Each row is a point on a landscape with many valleys, with its height.
A ball rolls from a point to the lowest of its 6 nearest points, and stops where none of them is lower. Distance is the straight distance between rows; heights are no part of it.
J_934 (h 185): [142 125 141  82 131  87 129 136 112 155 124 119 107 134]
J_170 (h 81): [141 120 106 148  91 150 135  96 112 139 159 137 146 139]
J_94 (h 216): [109 108  75 219  45 215 164 142 159 103 136 129  89 110]
J_61 (h 559): [129 130 141 118 169 110 128 147  90 111 121 126 128 129]
J_523 (h 433): [118 152 200 114 189  69 112 150 121 153  98 105 155 107]
J_391 (h 154): [116 133  93 165 116 196 115 119 160 116 135 152 135 126]
J_4 (h 279): [105 119  85 208  62 210 148 128 168 111 137 129 104 114]
J_483 (h 147): [131 149 178  67 142  36 110 131 133 141 105 107 132 124]
J_6 (h 326): [134 150 179  52 121  31 105 122 133 138 107 115 130 147]
J_165 (h 694): [118 128 145 132 190 122 128 147 101  97 117 117 137 127]
J_24 (h 336): [145 124 164  56  94  57 113 108 128 160 121 116 112 170]
J_787 (h 240): [127 124  97 147 117 173 121 109 130 120 143 150 143 139]
J_558 (h 761): [127 124 116 129 173 141 122 139 108  92 126 136 135 127]
J_257 (h 287): [145 122 123 105 136 120 132 131  98 146 141 137 124 138]
J_314 (h 210): [106 142  93 196 125 227 128 153 157 123 129 164 115 103]
J_510 (h 802): [154  94 134  83  70  90 144  91 132 170 155 104 120 154]
J_836 (h 678): [118 133  91 144 173 169 123 137 140  93 123 153 140 115]
J_364 (h 177): [146 120 137  87 130 101 138 132 110 158 130 124 110 139]
J_162 (h 277): [136 139 164  68 129  55 116 136 126 146 112 109 113 134]
J_326 (h 479): [123 144 182 119 183  88 125 151 100 130 107 105 139 113]
J_131 (h 629): [111 143  89 168 180 186 123 157 149  97 118 161 133  87]
J_435 (h 167): [149 109 131  92 112 105 139 118 113 169 145 126 116 143]
J_311 (h 71): [151 108 138  76 108  90 134 114 122 171 136 118 109 150]
J_446 (h 592): [128 124 109 125 161 146 126 131 110 103 130 147 137 135]
J_669 (h 585): [153 125 172  57  71  50 110  97 123 164 128 119 117 185]
J_766 (h 725): [103 149  95 196 192 193 126 176 144  85 116 168 139  70]
J_179 (h 324): [146 120 101 143  75 136 143  92 109 148 165 128 143 133]
J_461 (h 272): [114 121  89 199  52 190 138 108 157 101 139 127 115 127]
J_737 (h 398): [124 126 100 131 147 166 119 126 127 106 134 154 143 132]
J_226 (h 74): [138 132 144 103 155  95 130 148  97 132 122 122 115 125]
J_518 (h 682): [110 123 128 149 212 143 129 144 129  83 110 116 142 115]
J_768 (h 317): [146 114 118 116 122 132 140 116  98 151 150 140 134 142]
J_143 (h 290): [117 129  98 178  75 185 126 100 149 115 142 137 136 132]
J_922 (h 330): [125 150 186  95 165  54 117 144 129 144 101 102 139 111]
J_407 (h 819): [156 109 173  69  45  43 127  82 116 171 143 110 116 190]
J_894 (h 552): [134 121 119 119 155 136 128 134  97 116 131 145 134 139]
J_601 (h 625): [120 131 157 134 191 112 127 149  97 101 110 111 137 125]
J_389 (h 351): [112 124  91 192  69 201 131 111 164 113 140 132 120 123]
J_418 (h 462): [151 107 157  66  79  69 122  98 127 165 135 113 110 176]
J_411 (h 654): [112 132  94 151 188 166 125 148 146  87 117 147 138 100]
J_568 (h 48): [109 111  76 208  39 201 155 129 164  96 134 126  95 116]
J_926 (h 720): [106 138  99 172 210 166 129 157 149  84 113 140 143  85]
J_209 (h 403): [123 155 202  79 172  31 111 128 147 147  96 106 164 114]
J_733 (h 567): [153  97 108 111  63 107 154  84 122 164 165 109 133 132]
J_565 (h 140): [149 105 120 103  96 116 147 102 116 168 157 122 128 139]
J_250 (h 598): [115 131 169 139 208 118 127 148 106 105 105 102 147 121]
J_449 (h 260): [137 136 165  54 115  52 111 126 128 149 111 113 114 149]
J_273 (h 418): [150 112 114 127  86 126 148  98 109 158 164 128 140 137]
J_882 (h 495): [132 128  92 177  46 158 133  89 121 114 154 132 138 133]
J_697 (h 289): [127 152 184  84 158  44 116 138 137 146 101  99 142 114]
J_745 (h 705): [116 126 130 137 197 133 129 145 113  84 115 121 140 121]
J_219 (h 237): [121 128  97 168  90 183 121  99 146 116 144 144 139 135]
J_911 (h 15): [110 137  90 175 127 210 121 136 163 121 128 162 128 109]
J_249 (h 546): [117 138 180 130 195 101 123 154  95 114 108 105 144 121]
J_200 (h 352): [133 143 164 102 163  79 126 150 101 135 113 110 120 117]
J_268 (h 323): [131 146 168  84 150  61 123 146 122 143 111 104 120 117]
J_982 (h 569): [105 152  95 191 160 216 121 175 147  99 122 174 127  80]
J_802 (h 57): [104 127  91 211  85 221 144 137 168 121 136 139 108 112]
J_542 (h 199): [144 127 155  59 113  66 119 126 128 159 117 114 108 149]
J_262 (h 251): [150 108 151  64  90  76 127 110 129 169 132 111 108 165]
J_214 (h 348): [114 136  85 159 150 196 117 140 157 106 123 161 135 108]
J_718 (h 365): [136 123 105 128 140 150 127 122 106 123 141 148 143 143]
J_433 (h 247): [107 130  91 201  77 210 139 126 170 118 138 135 113 116]

Call two points neighbours if one is among the 6 nearest of the other. Go from one point of each pair to the other, from neighbour to neighbour, staying as low as possible. Name the highest point that can't be avoided.
J_568, J_226 -> J_768
J_911, J_568 -> J_802
J_311, J_226 -> J_364
J_226, J_483 -> J_449

For each start below, name the point where the ball stops.
J_745 -> J_226
J_143 -> J_911
J_446 -> J_170
J_326 -> J_483
J_523 -> J_483
J_669 -> J_311
